Points on a hilly landscape, in no order, each with its height.
A ball rolls from a point to whichever of its 3 nearest points has the largest drop for the distance, and stops where none of them is lower. Distance is the straight distance between rows; heights are no part of it.
Z_842 (h 19.8): [116 125 132 123 130 132 136 107 155 131 132 156]
Z_734 (h 38.6): [136 119 153 143 167 121 151  95  86 111 105  95]
Z_229 (h 26.4): [121 124  60 152 106 134  81 230 137 108 171 145]
Z_921 (h 36.0): [133 108 157 149 170 109 158 108  90 112 101  86]
Z_198 (h 36.8): [146 157 107 117 100 137 129  98 172 138 139 160]
Z_524 (h 14.2): [109 118 137 133 116 126 124 136 104 117 114 129]
Z_281 (h 23.8): [137 138 190 106 167 135 136  52 115 140 113 109]
Z_998 (h 22.3): [133 134  88 138 114 146  99 191 153 130 155 150]
Z_955 (h 21.2): [133 127 164  91 160 120 154  47 151 142 120 138]
Z_940 (h 38.7): [135 113 144 158 137 122 142 130  92 103 107 101]
Z_868 (h 37.6): [124 127 194 138 199 117 175  52  89 153  78  92]
Z_358 (h 46.6): [125 120 139 145 124 125 133 130  95 110 108 120]
Z_430 (h 21.0): [131 124 165 101 151 128 136  70 136 130 124 131]
Z_552 (h 34.1): [130 135 190 140 196 126 162  43  92 161  89  97]
Z_830 (h 20.1): [136 143  91 121 107 150 110 158 165 137 154 151]
Z_228 (h 46.4): [126 126 150 133 128 122 133 115 100 111 114 119]
Z_102 (h 22.2): [139 135 189  92 168 136 139  49 130 145 118 119]
Z_866 (h 37.3): [124 124 184 137 194 116 169  63  86 152  85  88]
Z_175 (h 21.6): [101 108  80 145  98 118 106 217 106 125 141 125]
Z_678 (h 66.5): [163 169 129  97 130 123 143  32 164 145 133 169]
Z_717 (h 16.8): [144 140  77 119  95 150  94 184 168 129 165 148]
Z_592 (h 49.0): [116  93 112 186  96 138 120 239  99 105 127  76]
Z_507 (h 45.1): [121  96 131 185 110 130 133 202  97 102 108  81]
Z_275 (h 22.9): [103 116 136 122 124 130 126 129 125 126 125 146]
Z_43 (h 26.3): [135 136 119 128 122 139 137 114 164 135 138 158]
Z_100 (h 29.7): [129 134  64 139 102 138  78 218 152 109 178 147]
Z_49 (h 27.9): [100 120 130 131 119 127 121 143 124 130 122 143]
Z_223 (h 18.7): [121 118 146 117 128 127 143  97 149 128 129 149]
Z_411 (h 40.8): [127 111 127 152 113 123 131 152  94 101 112  99]
Z_38 (h 17.0): [103 116  94 144 112 131 109 199 129 134 146 148]
Z_261 (h 25.2): [138 136 179 115 170 136 136  62 103 136 111 106]
Z_765 (h 27.3): [103 120 122 137 109 124 118 158 113 128 123 133]
Z_713 (h 53.9): [136 123 154 139 143 123 136 111  94 112 109 113]
Z_81 (h 44.8): [120 107 102 161  88 121 113 228 100 109 126  89]
Z_263 (h 20.7): [122 130 155 105 142 120 147  68 157 129 127 146]
Z_927 (h 69.3): [148 145 141  99 153 120 155  42 166 144 127 150]
Z_660 (h 17.4): [134 133  55 109  77 134  73 221 173 108 191 158]
Z_885 (h 24.0): [117 124 155 117 128 130 125 107 117 119 119 133]
Z_193 (h 44.1): [124 107 120 172 108 126 133 180  94  98 111  92]
Z_176 (h 29.0): [138 141 191 123 187 130 145  49  99 146 103 104]
Z_346 (h 10.5): [128  97 147 168 150 114 157 137  97 105  99  85]
Z_715 (h 32.0): [124 128 109 139 116 147 121 154 157 137 135 154]
Z_508 (h 21.9): [104 113 109 134 111 129 114 178 123 133 135 146]
Z_559 (h 27.8): [103 113  95 141 103 119 114 195 113 129 131 124]
Z_389 (h 31.1): [151 160  92  97  90 137 118 121 167 145 146 154]
Z_877 (h 25.9): [147 151 100 121 104 145 124 134 170 136 145 156]
Z_923 (h 5.8): [142 140  65 112  83 139  80 209 173 116 180 148]
Z_442 (h 19.6): [136 131 168 131 159 127 134  74  94 124 108 105]
Z_397 (h 13.6): [144 149  78 103  88 146 105 163 173 136 165 155]
Z_687 (h 20.9): [107 118  67 150 109 120  94 225 120 121 156 135]
Z_20 (h 21.3): [124 129 174  99 159 128 133  63 127 132 119 117]
Z_360 (h 25.3): [136 138 177  81 165 118 160  29 147 160 116 124]
Z_485 (h 68.0): [142 151 125 114 130 131 144  80 171 134 130 162]
Z_864 (h 34.3): [117 118 122 138 103 123 116 162  96 115 115 114]
Z_471 (h 25.7): [136 141 197  95 172 135 141  35 128 155 113 112]
Z_602 (h 26.2): [122 130  76 148 113 138  93 207 136 125 163 147]
Z_345 (h 44.2): [118  99  98 162  89 129 107 245 102 107 133  83]
Z_177 (h 60.4): [157 169 120 103 120 128 140  54 166 139 134 167]
Z_111 (h 48.6): [154 170 107  97 101 132 129  72 168 148 135 167]
Z_220 (h 33.0): [130 106 168 145 176 112 169  94  89 124  95  80]
Z_403 (h 35.4): [108 115 102 146  87 125 117 205  97 120 124 109]
Z_446 (h 28.8): [107 121 124 131 125 130 131 134 145 134 131 156]
Z_272 (h 13.2): [140 140  56  98  77 135  84 200 177 126 184 159]
Z_242 (h 68.9): [154 149 137 103 143 122 151  48 173 141 131 154]
Z_239 (h 28.1): [121 124 161 119 137 127 129  95 111 122 121 128]
Z_990 (h 14.4): [106 108  78 146  98 116 101 242 107 120 146 115]
Z_891 (h 37.8): [112 115 118 143  96 125 121 176  95 121 118 118]
Z_167 (h 14.5): [111 122 143 118 131 128 126 110 139 132 124 147]
Z_952 (h 68.7): [160 166 140  92 155 116 151  13 166 154 131 159]
Z_888 (h 69.2): [148 150 149  90 164 114 160  26 169 151 125 151]
Z_772 (h 41.5): [111 106  92 151  89 120 110 229  99 116 131  92]
Z_136 (h 29.1): [137 126 166 144 182 118 154  80  90 130  98  92]

For each start below, name the point where the ball stops.
Z_678: Z_397
Z_360: Z_167
Z_921: Z_442
Z_198: Z_397
Z_471: Z_167
Z_715: Z_397
Z_713: Z_346
Z_430: Z_167
Z_239: Z_167
Z_220: Z_442
Z_866: Z_442

Write out the way that a ball takes from each point below.
Z_952: Z_678 > Z_177 > Z_111 > Z_198 > Z_877 > Z_830 > Z_397
Z_734: Z_136 > Z_442
Z_446: Z_842 > Z_167
Z_998: Z_717 > Z_397
Z_229: Z_687 > Z_990
Z_43: Z_842 > Z_167
